Each row is a point on a landscape with many valleys, with its height.
A ball rolls from a point to the lowest of its 2 nearest points, and stops where none of them is lower. Distance is the straight distance between rows; heights are no part of it.
q276: [ 86  80 136  68 147 118 139  87 117 114 148 139 105 181 105 163 146 119
 136 125 130 128 184 129 147 109  94 142 148 131 127 159 127 109  93 152
 160]  height 275
q464: [161 115 116 144 125  87 122 143 131 117  64 125 124 114 134 151 130 141
  99  93 139 153 133 143 152 141  83 120 125 125 115  81 134 138 173 130
 141]  height 426
q847: [157 139 153  96 207 109  71  70 126  61 158 135 128 104 129  91 209 105
 100 145 131 155 115 136  70 142 127 128 167 146 148 157 160 122 141 159
 142]  height 508
q201: [170 156  68 123 127 117 158 161 116  89 160 108 172 166 117 158 128 149
 144 148  84 203 108 119 158 149 147 154  96  77 119  86 129 104 196 104
 106]  height 751
q168: [123 135 152 164  73 105 117 173 151 174  66 159 127  83 120 122  80 136
  81 106 139 104 138 134 151 139 108 123 124 157 134  79 122 145 131 113
 120]  height 427
q507: [112  92 136  89 148 146 147  87 142 120 166 126 102 162 132 150 141 106
 148 123 130 104 151 111 121 100 114 100 143 112 148 183 139 130  87 160
 150]  height 329
q982: [115 167 122 145 148 159  82  72  81 166 117 138 138  96  80  89 161 126
 112 140 141 151 136 172 158  92 105 112 149 168 169 146 183 165 182 148
 176]  height 872
q916: [195 150 153 133 169  44  88 136 143  71  97 142 144  97 130 129 154 137
  79  97 137 160  91 121 106 171 106 141 138 153 111  90 140 127 159 121
 125]  height 346
q416: [162  87 145 139 167 141 144 124 127 111 221 146 157 112 151 111 160 129
 128  99 122 149  74  68  94 119  95 132 132 119 205  91 108 146 109 121
 100]  height 657
q655: [130 145  83 171  99 146 117 134 117 152  86  95 171 105 131 114  97 140
 117 131 110 125 109 141 108 105 133 108 122 168  78 105 138 125 148 111
 117]  height 518
q271: [ 71 136 107 160  58 199 138 143 121 199 119 107 134 118 107 117  84 111
 160 160 110 104 152 136 154  89 157  97 116 124 128 164 149 133 118 115
 148]  height 871
q717: [114  92 128 126 140 158 148 125 136 176  97 125  85 109 146 120 128 122
 156 146 133  71 138 139 125 111 139  85 132 115 110 191 129 160  95 152
 146]  height 313
q829: [123  59 124 124 131 117 182 139 148 128  95 105 107 117 165 142 127 136
 142 114 123  82 114 142 119 133  94 107 147 142  72 125  93 148  91 147
 131]  height 217
q19: [121 124  88 100 143 105 204 137 137  80 170  98 144 195 145 133 107 162
 156 145  98 148 134 150 136 159 183 175 114 134  47 109  72  68 122  91
 103]  height 360
q264: [130 170 141 153 144 159 101 150 125 129 178 147 161  73 157  53 131 137
  95 114 110 101  83 118  82 124 199 123 111 178 126 117 112 136 103  86
  84]  height 604
q39: [100 165 161 109 121 152 104 148 157 116 157 148 109 156 134 144  89  98
 151 147 135 123 133  83  97 145 204 159 120 100 124 167 136  73  85 107
  95]  height 533
q695: [190 111 120 163 175  77 127 122 123  84 109 111 164  99 156 116 151 144
  76  92 119 126  71 129  94 146 102 126 145 175  80  59 106 135 165 117
 106]  height 246
q176: [127  59 100 145 117 137 167 140  95 156  71 116 131  93 151 128 157 137
 104  97 142 106 128 183 161 121  71  98 140 156  87  81 112 185 151 141
 160]  height 295
q469: [135 111  86 185  62 152 163 159 146 154  70 100 149 112 143 170  90 124
 136 131 101 115 121 114 153 139 103  85 111  94 102 103 123 133 154 126
 119]  height 822
q211: [131  64 119 135 133 106 170 122 131 143  54 116 101 108 150 142 134 127
 130 123 137  75 131 189 135 124  95  86 147 157  48 140 122 156 129 157
 158]  height 255
q562: [115 136 149 146 104 121 111 125 109 201  27 144  98 122  91 125 121 128
 109 151 178 109 157 172 162  85 125 129 147 143 128 159 152 131 145 148
 160]  height 611
q488: [141 144 195  95 136  97 119 155 162  96 157 164 106 137 128 170 108 124
 129  99 148 139 128  67 140 151 114 145 111  79 193 113 135 120  91 122
 115]  height 425
q16: [105 147 149 123  61  92 168 152 176 139  95 130 143 123 142 154  49 129
 150 138 111  87 144 128 143 161 153 144 120 142  75  98  71  89 106 103
  87]  height 762
q79: [114  76  91 178  91 155 141 136 110 174  64 134 146  72 145 138 133 124
  99 100 137 109 125 146 170 112  53  82 138 147 132  87 133 193 161 137
 158]  height 330
q946: [112 128  87 180  71 145 150 165 128 187  62 121 154  99 123 114 106 145
 131 143 112 111 147 189 158 104 160 112 117 168  95 105 120 150 159 106
 137]  height 534
q434: [164 166 121 124  90 125 166 204 146 172 122 104 111 113 111 130 132 151
 162 127 125 131 127 167 177 145 161 124  79  84 123 122 119 149 138 114
 139]  height 520
q724: [146 133 158 127 161 114  98 101 166 106 108 124 105 107 162 120 140 107
 120 126 141 100  97  94  73 142 135  98 137 117 114 167 148 131 106 141
 118]  height 347
q531: [175 167  86 133 117 126 120 137 133  98 141 115 151 144 100 153 154 126
 153 139  97 203 123 122 148 139 136 131 108  72 149 122 168 110 207 112
 133]  height 714
q418: [105  80 103 175  98 191 147 118 120 131 152 120 179 118 163 145 106 120
 125 109 109 134  99  65 108 113  78 100 133 123 166  83 107 135 122 114
  97]  height 896
q548: [107 171 177  79 144 160  88 175  98 175 171 175  97  86 114  69 155 137
 113 114 147 120 140 161 147 126 158 140 109 165 193 154 123 174  81 117
 120]  height 284
q966: [159 171 155 120 132  71  86 119 162  76  78 143 128 139 111 155 116 124
 114 132 142 155 122 106  97 153 141 153 130 100 114 130 159  73 139 127
 136]  height 522
q508: [136 130 141 113 137  90 105 147 119 113 132 148 127 131 122 133 123 138
 100 100 126 140 139 131 141 138 100 140 122 136 128  80 123 130 132 111
 134]  height 362
q968: [126 156 157  84 133 130 131 148 167  98 195 145 112 165 114 145 128 106
 167 135 134 151 145 100 122 127 186 149 103  81 133 189 148  83 105 106
 118]  height 578
q853: [ 93 132  82 139 122 156 111  81  62 154 112 136 146 153  76 110 142 146
 135 147 128 159 166 176 170  83 102 135 139 160 148 117 168 150 184 128
 189]  height 861
q193: [150 153  84 142 128 184  98 100 113  99 142  95 167 160 101 130 132  96
 158 170 111 184 115 125  85 107 197 128 116  83 110 184 171  63 161 133
 129]  height 645
q233: [122 170 144 137 102  76 142 140 139 138  76 140 111 140 121 125  83 144
 134 133 135 103 144 145 111 138 186 152 112 150  65 123  92  80 110 106
 114]  height 778
q670: [194 136 135 150 175  72 152 128 129  60 142 137 170 101 163 112 120 172
  92  87 120 121  82 127 104 163 142 137 119 160  72  45  85 110 141 100
  95]  height 184
q765: [151 102 141 138  97  71 145 153 156 144  38 131  97 119 129 177 102 134
 115 102 143 105 143 126 170 151  54 122 135 113 116  96 124 138 140 155
 154]  height 480
q662: [176  67  92 134 187 134 212 123 148  72 175  83 146 155 182 120 146 146
 161 122  83 138  86 117  82 131 134 142 139 130  86 107  78 102 115 116
  70]  height 328
q203: [136 119 104 135 107 156 162 152 146  99 157  97 172 153 150 165 103 129
 146 136  85 158  98  83 128 144 124 137 102  87 110  99  94  80 128  89
  74]  height 428
q33: [103  50 114 178 101 137 148 132 106 128 132 134 175  98 158 145 104 127
  98 100 119 121 116  73 122 121  44 114 136 156 149  52  93 151 126 123
 114]  height 906
q331: [101  76 126 114 116 164 195 131 173 125 160  96 125 168 156 186  92 116
 192 144 105 111 120  94 114 114 116 114 128  87  92 167  95  96  85 129
 109]  height 287
q759: [127 148  94 100 138 159 164 169 121 101 238 117 144 176 130 104 138 150
 163 147  93 158 115 134 143 134 193 175 107 110 128 135 114 111 130  96
 107]  height 378
q456: [129 192 126 167 136 179  88 147 136 116 142 123 160  71 133  71 134 105
 112 137 112 118  71 113  75 126 225 109 120 154 116 150 145 119 123  88
  93]  height 631
q541: [ 74  73 155  81 198 155 136 107  94 131 178 169 105 114 141  94 159 136
  95  95 140 101 143 130 131 117  85 141 148 173 183 120  77 164  61 141
 123]  height 676
q36: [130  50 108 118 127 143 220 142 152 118 156  94 118 135 169 150 130 140
 169 121 115 105 106 129 114 129 114 102 139 113 109 133  94 137  96 133
 116]  height 253
q502: [133 125 181  93 134 109 110 121 168 117 131 160  99 120 139 161 127 111
 115  84 159 104 143  75 128 150  88 126 131  92 186 112 143 157  82 155
 125]  height 348
q247: [138 172 153 124  92 130 141 198 138 162 135 136 115  96 116 121 108 132
 137 111 123 120 125 136 160 143 146 130  97 111 162 113 121 160 118 106
 122]  height 487
q685: [ 62 142 138 142  47 155 122 159 159 166 134 138 135 126 133 143  44 110
 140 158 111 113 143  80 146 128 132 128 112 112 132 117 114 114  92  92
  98]  height 659
q791: [136 131 125 142 115 157  93  89 157  76 117  99 148 180 133 187 104  85
 130 136 136 146 102  46  89 156 120 132 137  48 125 152 159  75 122 158
 106]  height 650
q259: [184 124 176  86 132  90 159 182 155 107 175 146 107 116 143 157 140 137
 146  94 136 142 117 125 161 164 116 153  99  74 173 121 109 146 109 119
 120]  height 376
q722: [157 131 129 121 166 160 144 151 129 126 203 111 128  96 144  85 172 139
 142 137 115 123  86 128  98 118 162 122 115 130 144 134 125 156 121 113
 111]  height 703
q849: [156 129 121 194  76 125 134 147 162 132  89 102 154 110 150 180  97 108
 107  98 119 122  92  68 125 144  75  81 106  73 146  90 143 138 147 134
 106]  height 804
q873: [159 198 161 126 141  91 106 148 144 120 123 137  98 109  97 120 134 112
 147 169 154 153 118 153 101 143 229 149 120 101 130 183 157  96 144 105
 121]  height 375
q503: [163 149  70 144 111 121 147 135 116 144  87  74 123 145 105 133 146 137
 167 162 116 142 128 184 136 113 174 116 110 102  78 162 138 112 191 113
 156]  height 558
q825: [141 169 191 107 154 120  86 121 180 104 136 151  82 105 129 128 127  96
 136 140 155 120 113  87  85 155 170 129 130  92 161 187 163 128 105 143
 121]  height 439
q940: [ 88 109 166 130 105  89  74  93 147 127  55 154 108 162 126 148  90 116
 101 134 151  85 161  84 121 137  76 137 164 135 123 123 127 122  99 162
 131]  height 349
q496: [118  78 154 140 120 124 153 136 169 116 131 122 127 136 173 167 101 125
 136 110 125  90 102  48  94 145  72 122 143 100 139  96  97 126  77 139
  86]  height 606
q793: [105  98 144 163  65 115 144 157 169 174  61 162 127  73 161 133  74 127
  98 115 144  64 121 112 145 150  93 113 144 162 116  72 100 175 109 135
 109]  height 467
q93: [139 146 162 122 163  99  66  62 130 113 101 132 119 117  97 138 161  98
  84 112 167 139 143 121 115 141  81 121 148 119 195 148 181 149 141 186
 150]  height 635
q664: [ 77 128 145 105 121 147 107  89  91 136 140 165 121 169  91 132 128 125
 126 122 145 128 190 132 163 103 102 143 128 132 175 148 155 137 107 144
 159]  height 201
q573: [185 118 104 159 156  84 130 121 119 119  61 103 133  90 136 138 159 141
 109 114 128 138 107 166 120 126  95  91 136 139  76 111 147 144 190 142
 156]  height 468
q426: [146 163  88 162 106  96 137 144 102 162  53 110 118 136  79 128 129 157
 130 155 136 154 140 207 167 114 158 133 113 129 102 127 142 110 205 122
 165]  height 575
q585: [130 140 128  93 146 101  93 102 108 104 133 142 122 184  96 128 145 117
 133 156 125 156 160 151 122 105 171 167 128 133 117 179 143  83 143 123
 152]  height 663
q185: [ 54 152 146 155  87 177  94 121 151 187 105 153  98 104 152  93  82  96
 115 150 146  57 159  91 128 104 139 106 142 154 154 152 136 167  77 139
 118]  height 529
q965: [112 120 137 109 177 112 113  94 115 116 117 127 104 150 138  83 140 114
 124 158 121  92 128 148  67 111 211 117 145 166  66 193 121  88  95 131
 124]  height 808
q827: [142 120  93  82 158 112 193 155 140  68 213 125 142 194 135 137 144 160
 156 134 104 170 123 125 152 139 168 186 107 107  98 121  94  97 135 103
  99]  height 319
q796: [ 89 124 143 161  70 149 114 140 176 189  70 152  91  99 157 117  73 124
 119 146 141  58 143 100 141 123 118 104 141 152 111 138 123 161 100 138
 114]  height 502
q435: [148 125 135 160 142 150 120 108  96 127 220 156 170  92 130 106 163 121
  93  89 132 155  87  84 104 126  90 128 128 114 217  70 133 165 155 135
 118]  height 629
q979: [163  92 154 108 191 144 167 134 157  87 208 130 119 109 165 103 177 130
 153 107 112 128  84 117  89 118 129 129 142 126 165 142 111 144  98 131
  82]  height 682
q964: [134 186 103 178 111 177  63 102 113 120 146 124 180 110  99 106 133 103
 105 145 119 171 101  92 103 125 133 108 125 128 183 111 183 129 160 122
 126]  height 537
q887: [176 164 171 113 169  55  70 115 142  49 114 154 138 129 116 145 144 125
  84 115 155 173 117 108 103 172 126 173 138 129 123 104 154  88 142 120
 123]  height 441
q668: [102 152 143 127 141  94 111 120 124 150  83 136 112 140 133  99 102 115
 125 154 141  85 151 157  89 119 223 141 130 171  60 174 101  70  95 122
 106]  height 793
q667: [106 129 159 106 160 132  80 121 107 173  88 168  90  84 128  97 157 132
  95 100 152  97 146 160 145 117 100 108 139 170 161 140 128 177 103 154
 146]  height 63
q777: [ 79  83 144 139 127 122  84  53 110 127  86 137 131 159 121 142 117 117
  92 119 147  88 167  86 117 129  53 134 162 160 137 121 143 127 105 169
 151]  height 408
q519: [108 107 117  87 188 142 102  68 105  77 191 143 151 180 121 103 165 144
  91 125 109 145 133 111 100  98 107 150 158 170 150 122 123 110 115 144
 126]  height 620
q288: [165  88  84 155 159 154 186 129 131  76 168  95 180 148 156 148 131 139
 148 111  79 171  72  82  95 131 100 132 129  98 130  78  78 100 145 117
  66]  height 372
q539: [ 94 145 156  99 145 146  85 140  94 184 122 174  97 112  92  82 141 143
 114 129 162 117 161 185 166 111 137 150 119 167 149 153 123 160 106 130
 154]  height 189
q746: [131 143 161 116 181 104  69 102 131  64 129 143 125 142 130 113 144 101
 108 156 133 123 116 119  54 135 198 143 143 151  84 172 133  72 100 123
 102]  height 829
q438: [126 118 121 107 113  87 207 150 152 127 141 101 115 166 148 152 101 155
 171 130 117  99 149 156 134 159 183 155 102 121  39 125  65  89 107 103
 109]  height 327
q82: [143 114 138 111 117  94 161 141 192  87 126 107 118 169 147 205 103 117
 158 126 118 137 120  78 128 154 117 150 109  75  89 139 120  68 106 128
 107]  height 391
q298: [121 126 117 186  59 143 131 169 150 191  61 146 134  81 112 151  97 136
 107 101 142 115 132 133 190 122  71  99 114 127 143  80 156 175 150 126
 151]  height 374
q676: [ 79 146 142  87 165 135 100 131 104 128 166 152 119 133 127  70 131 135
 116 144 123 107 159 146 110 116 183 158 122 187 110 151 104 108  75  99
 110]  height 715
q628: [ 78 141 148 140 128 170  99 157 116 149 171 159 144  91 151  77 106 130
  93 122 116  97 126 107 108 114 164 127 114 172 148  99  91 140  70  78
  85]  height 579
q198: [ 98  76 102 125 100 116 141 106 107 138  79 115 143 165 119 157 124 128
 129 144 117 139 175 162 164 119  62 129 148 142 100  99 136 124 161 127
 174]  height 845
q163: [140 132  97 173 132 107 100 100 115 136  54 104 139 115 127 126 131 133
 109 137 124 137 109 152  91 109 134 100 142 155  61 121 147 100 167 121
 126]  height 498
q630: [155 162  84 118 119 123 203 198  93 153 166 106 130 109 129  77 138 184
 148 123 140 112 121 199 163 177 183 150  82 158  98  90  87 172 154 119
 132]  height 472
q586: [105  71 140 111 118 136 161 140 157 162 100 134  85 109 154 144 116 119
 149 119 136  61 144 128 150 123  90 105 143 112 122 156 110 155  83 163
 150]  height 269
q998: [150  89 140  92 128  91 185 184 137 111 166 152 121 142 148 167 141 159
 147  78 131 144 134 126 171 153  93 156 114 108 147  80  74 144 118 108
 118]  height 307
q991: [155 138 151 129 131  97  88 103 166  69  72 118 114 168 142 174 110 101
 124 141 142 135 111  62  73 149 135 132 139  80  91 162 152  68 121 154
 114]  height 589
q883: [ 69  91  80 127 108 145 150 106  58 155  96 122 140 174 103 114 126 138
 139 162 106 135 176 184 171 100  99 150 140 160  92 117 125 134 173 125
 168]  height 854
q292: [ 75  98  72 123 114 196 146  91  69 171 146 113 143 167 114 114 131 126
 162 168 103 130 171 160 162  71 140 105 140 152  99 164 139 128 145 120
 162]  height 859
q751: [129 171 166 102 123 134  78 168  99 171 170 183 126  86 117  91 132 132
  97  90 156 138 130 139 171 136 114 154 106 143 212 105 120 177 108 120
 134]  height 367
q389: [ 52  92 139  93 141 134 118 122 101 137 149 154  99 150 138  94 126 136
 126 141 119 106 170 144 123 107 141 147 148 182 105 133  97 120  80 113
 145]  height 735
q687: [162 147 162 135 155  87  85  80 128 147  58 128  98  98  94 149 159 121
 112 112 182 132 138 150 137 132  75 107 155 114 168 165 180 166 163 191
 172]  height 580
q657: [203 130 150 108 157  84 109 127 141 118  95 114  92  85 119 155 166 125
 140 106 160 151 108 161 139 156  76  92 133  91 151 157 161 165 161 170
 163]  height 519
q875: [143 118  96 135 144 158 130  98 118 101 138  91 152 167 128 141 135 118
 147 140 102 145 109 122  92 110 141 114 133 112  83 154 144  81 137 126
 127]  height 616
q984: [168 101 164  92 167 118 127  93 129 132 132 138  85 103 129 158 180 111
 127  92 166 111 132 155 146 148  60 106 140  83 191 170 149 175 119 198
 157]  height 444
q572: [131 164 139 143 140 164  80 109 114 125 174 142 162  97 114  92 145 113
  96 105 121 149 105  95 114 119 119 118 124 140 189 109 149 150 136 133
 128]  height 585
q627: [ 99 174 152 100 123 150  94  91 110 146 150 157 107 158  65 144 123 109
 138 136 159 156 190 144 155 108 143 147 126 104 222 181 181 129 122 147
 157]  height 103
q85: [129 128 112 146 116 113 128 130  87 181  36 127 102 117  85 114 137 158
 120 139 158 146 161 214 174  99 117 134 140 141 115 136 142 147 184 136
 185]  height 590
q929: [172 153 134  85 191  99  87  61 102  96 185 134 123  99 121  99 206 108
 127 141 135 173 116 168 114 136 116 129 177 157 176 155 170 142 180 184
 156]  height 409
q682: [ 96 116  85 173  78 215 169 171 106 184 163  93 160 103 138 115 115 133
 163 143  98 117 129 137 145  96 159  88 102 135 119 124 124 159 123  99
 122]  height 877
q698: [ 76 152 139 155  58 157  85 133 144 118 111 138 169 129 133 138  42 111
 112 158 108 122 133  63 119 128 112 147 125 126 122  97 121  89  97 108
  75]  height 683
q191: [129 136 136 170 110 160  81  77 145  91 126  98 165 147 127 171 126  91
 103 116 133 127 112  31  95 149  91 121 134  75 167 117 182 103 124 170
 118]  height 705
q332: [ 58  59 144 103 139 120 119 107 116 115 127 142 123 139 155 119 109 129
 102 136 122  94 149 101 114 120  80 139 153 189 110 114  85 131  60 124
 116]  height 754
q183: [ 86 127 139 124 135 115  96 102  95 176  59 145  93 151  88 107 125 122
 129 169 172 116 167 165 140  80 155 135 134 162 122 180 137 102 131 142
 165]  height 628
q949: [ 99 125 148 103 143 102 102  75 103 155  90 148  85 193  96 122 134 111
 137 169 161 135 173 144 133  84 180 144 140 129 144 216 143  70 136 149
 159]  height 642
q903: [138 177 155  98 140 101 100  96 116 140 116 144  94 139  72 142 154 117
 144 139 167 174 162 174 146 116 137 136 132 112 184 184 166 131 152 148
 169]  height 215
q957: [122  77  92 117 159 139 168 124  99 109 145 105 142 138 153  97 150 150
 139 131  99 108 119 167 115 104 125 126 146 177  77 113  97 138 137 112
 136]  height 266
q780: [154 102 139  89 158 136 150 127 142 138 157 113  88 118 134 151 177 118
 167 109 141 112 123 132 145 131  95  97 123  89 162 170 131 171 106 161
 148]  height 381
q280: [154  58 139 135 120  98 156 122 172 109 105 108 118 137 164 193 120 126
 127  90 147 112 111  62 128 148  39 107 145  72 141  99 121 143 106 162
 131]  height 576
q400: [153 192 129 117 145 123 103 147  86 172 131 120  97  84  93  58 173 151
 133 154 169 155 128 222 154 117 169 139 124 165 143 163 135 168 166 128
 157]  height 544
q540: [138  96 116  97 132 116 206 187 146 107 199 122 121 168 146 154 126 170
 165 109 106 150 135 118 170 159 129 171 116 100 123 107  77 125 107 102
 116]  height 250
q483: [168 108 124 181 109 133 116 126 132 126 138 112 157 100 143 154 135 112
  91  82 130 138  89  68 121 137  57  90 128  93 177  84 144 162 152 144
 134]  height 781
q897: [148 162 112  78 151 113 107 152  74 142 166 150 124 123  99  77 173 166
 134 144 144 165 125 201 180 129 138 160 123 152 151 128 137 181 186 128
 155]  height 577
q987: [154 192 107 118 135 113  95 111 111  95 169 142 148 146  78 125 154 127
 130 144 122 215 133 150 169 139 130 171 137 100 185 118 184 126 219 125
 143]  height 664
q368: [177 189 104 134 126  83 171 167 117 146 103  97 122 102 120  83 149 178
 142 119 149 125 122 221 144 150 194 136  92 161  80 114 103 138 165 112
 147]  height 495
q510: [103 156 146  70 169 107 108 134 108 104 176 162 111 164 103  93 140 131
 132 156 133 145 175 167 119 119 201 182 128 159 124 170 114  99  98 111
 126]  height 691
q154: [171 188 112 153 134 111 138 161 123 174 114 104 115  57 112  55 159 151
 129 139 153 115 120 220 128 137 201 128 108 172 109 154 142 172 164 123
 127]  height 517
q844: [164 152 104 126 102 107 170 174 143 156 112  95  98 148 113 142 124 138
 168 148 122 142 149 167 152 125 176 121  93  90  98 166 132 111 148 115
 150]  height 541
q976: [149 187 173  99 153  84 100 134 113 150 112 135  75 117  87 106 160 116
 151 174 187 162 139 181 124 116 200 147 135 127 164 215 151  96 147 132
 155]  height 304
q634: [129  99 118 108 151 132 142 131  99 107 163 134 125 137 129 108 136 148
 128 119 111 141 130 147 144 120 102 135 128 149 132  86 106 141 122 111
 136]  height 308
q932: [138 146 124 145 136 200 123 137 124 150 163 106 138  90 133  82 163 116
 144 139 116 119 106 132 110  94 164  75 124 113 143 166 163 159 132 130
 121]  height 721
q207: [ 89  84 135 114 184 153 105  84  90 118 185 152 150 131 132  91 156 129
  88  91 127 122 129 110 106  99  70 136 155 184 174  89 121 152 100 143
 123]  height 651
q345: [105  97 139 126 149 124  94 106 129 153  81 140 107  92 148 106 150 119
  76 103 144  77 125 124 119 117  87  92 142 171 123 125 129 168 100 156
 141]  height 178
q284: [156 103 140 120 108  75 152 138 169 114  88 130  97 145 134 198 127 123
 132  90 137 126 135 101 161 153  45 130 126  65 142  97 137 135 124 155
 140]  height 532
q641: [121 138 151 125 125 165 127 148 160  85 172 134 147 139 150 141  96 112
 132 123 109 128  98  61  98 141 155 137 106  96 134 129 116  87  89  96
  80]  height 481
q803: [173 177 133 107 169 112  89  75 114 132 136 129 115 109  83 124 183 113
 157 150 151 179 129 179 142 132 120 115 157 115 187 178 186 148 185 180
 177]  height 311
q382: [131 201 141 149 134 139  74 123 123 108 129 143 138 123  91  99 123 108
 121 158 141 173 116 122  94 120 200 150 126 125 139 145 162  86 147 101
 127]  height 442
q516: [ 84 124 110 123 106 182 120 124 103 166 152 120 127 171 117 113 112 122
 158 167 107 124 165 132 133  88 153 120 118 142 113 168 139 117 113 112
 147]  height 864
q415: [146 121  55 142 129 154 115 107  90  95 112  90 174 169 124 145 125 139
 130 154  83 169 113 129 107 117 134 127 133 119  55 120 124  76 182 111
 126]  height 594
q205: [ 96 105 153 137  69 142 157 164 163 149 133 138 118 113 148 156  79 107
 136 111 112  93 116  73 143 140  91 120 120 100 141 101 102 145  94 121
 102]  height 633
q892: [106 127 173 112 103  99  96 130 161 152  86 168  77 138 137 162  95 111
 109  97 162  85 154  75 149 154  63 139 140 114 174 114 122 149  80 154
 133]  height 247
q919: [ 92 118 137 134 127 175 126  76 138 169 119 121  95 136 137 148 114  94
 154 138 135  81 148  93 124  98 124  87 132  94 143 201 166 158  99 174
 145]  height 355
q99: [135 145  62 121 110 154 198 181 103 170 160  82 126 134 132  78 147 167
 171 158 115 118 131 198 143 137 199 125  91 143  85 146 118 166 144 126
 154]  height 449
q672: [123  65  75 172 101 192 195 144 119 146 169  90 169 132 158 139 120 146
 155 115  86 140  94 107 121 105  82  96 120 110 140  82 101 146 148 115
 108]  height 888
q365: [137 129  54 162  96 149 157 133  98 140  89  77 157 148 115 149 116 134
 151 156  81 166 124 166 145 127 145 108 116 106  69 121 120 100 198 108
 141]  height 574
q770: [ 96  91 117 142  73 138 156 127 133 142  76 118 141 134 127 173  86 122
 143 144 111 112 138 124 152 130  95 103 139 126  93 119 127 117 137 134
 141]  height 834
q75: [116 145 140 143  74 112 111 144 133  96 120 147 168 142 126 163  61 129
  97 132 103 150 132  65 131 163 101 161 110 115 125  56 106  79 123  86
  82]  height 716
q25: [126 128 117 158  62  92 149 149 148 125 104 132 164 115 145 156  59 136
 110 117 107 125 128 110 135 163 118 143 113 138  86  56  79  87 126  87
  92]  height 744
q238: [ 98 111 151  97  91 112 157 130 179 114 132 125 108 189 146 192  69 101
 154 154 107 110 143  77 116 138 133 150 129  88  83 161 100  67  80 127
 100]  height 335
q622: [135 129 149 156 158 126  85 117 150 130 106 138 124  80 169  92 141 116
  66 106 140  84 104 102  82 115 135  84 153 170 123 134 126 163  99 131
 108]  height 262
q872: [ 97  74  52 166  90 199 187 147  88 174 156 105 163 104 145 117 131 141
 151 141  87 125 123 156 150 109 118  90 126 137 119  91 117 180 170 114
 141]  height 882
q666: [143 100 123 109 193 102  97  65 119  66 148 118 146 148 139 107 193 124
  97 130 121 143 119 122  80 115 102 135 164 155 111 128 131 108 130 148
 133]  height 582
q643: [ 57 135 140 137 122 190  98 114 118 165 158 152 132 105 136  87  99 118
 113 132 118  89 131 100 106  90 145 110 133 174 151 131 130 150  84 106
 108]  height 556
q129: [125 179 104 111 117 156 170 185 132 142 197  99 133 157 107  89 138 154
 175 160 119 140 134 169 135 135 225 138  81 119  99 157 119 125 121 101
 120]  height 424
q450: [169 103 134 115 162  65 167 137 140  70 125 123 137 141 160 143 127 165
 120 102 122 125 116 136 122 153 123 155 130 154  72  80  75 101 116  99
 117]  height 251
q581: [149  78  59 138 174 129 210 121 110  83 152  76 153 144 169 100 143 153
 153 129  78 128  70 150  91 117 137 129 148 150  68  88  79 133 152 116
  97]  height 298
q559: [153 122 127 154 111 138 116  88 144  81 159 102 157 144 123 182 142 104
 107  97 123 152 111  62 119 143  56 119 123  77 192  94 168 127 143 159
 127]  height 749
q604: [112 193 111 175  93 184  77 131 119 129 133 130 161 130 107 115 103 110
 126 144 112 168 114 110 102 116 159 124 103 110 146 115 162  98 149  99
 100]  height 492
q473: [150 185 125  78 141  89  91 120  91 116 158 167 127 135  80 105 163 154
 120 127 136 199 136 164 179 133 110 174 140 141 187 111 161 149 184 128
 153]  height 617
q726: [141 174 165  90 151 128  99 119 169  88 188 138 110 125 115 151 149  99
 157 144 150 157 119 101 102 149 190 130 121  72 179 215 172 112 110 137
 127]  height 523
q908: [164  94 129  95 136  65 208 145 136  92 123 113 109 148 153 150 128 167
 156 108 119  95 141 167 143 164 151 153 118 136  47  97  73  97 104 122
 121]  height 297
q77: [133 188 194 101 113 109 100 192 140 163 155 180 106  91 104 117 108 130
 120  94 156 134 140 124 172 153 151 154  94 119 199 109 123 155 102 105
 116]  height 434
q6: [ 59 117 150 162 122 153  73  40 124 116 112 116 136 159 126 137 116  93
  81 138 138  88 152  58 103 122  94 116 169 127 159 139 156 126  83 176
 126]  height 465

Where does a ball stop that starts at each point below?
q416: q627
q872: q670
q849: q670
q932: q627
q510: q667
q628: q829
q415: q667
q541: q627
q33: q670
q687: q627

Call two points neighbours if one is among the 2 nearest of the other. Go from one point of each pair to the other, from neighbour to neighbour, staying as low as possible. Name the highest point that can't be avoided.
q670 and q892: q488
q829 and q627: q919
q827 and q670: q19

Write out the way that a ball takes from each point below.
q264: q628, q643, q185, q796, q793, q168, q298, q79, q176, q211, q829
q389: q676, q510, q585, q949, q183, q562, q85, q426, q503, q844, q434, q247, q77, q751, q548, q539, q667
q979: q416, q435, q572, q964, q604, q382, q873, q976, q903, q627
q418: q672, q872, q682, q271, q516, q292, q883, q198, q770, q469, q849, q483, q559, q191, q791, q991, q966, q887, q916, q695, q670
q875: q415, q365, q503, q844, q434, q247, q77, q751, q548, q539, q667
q853: q883, q198, q770, q469, q849, q483, q559, q191, q791, q991, q966, q887, q916, q695, q670
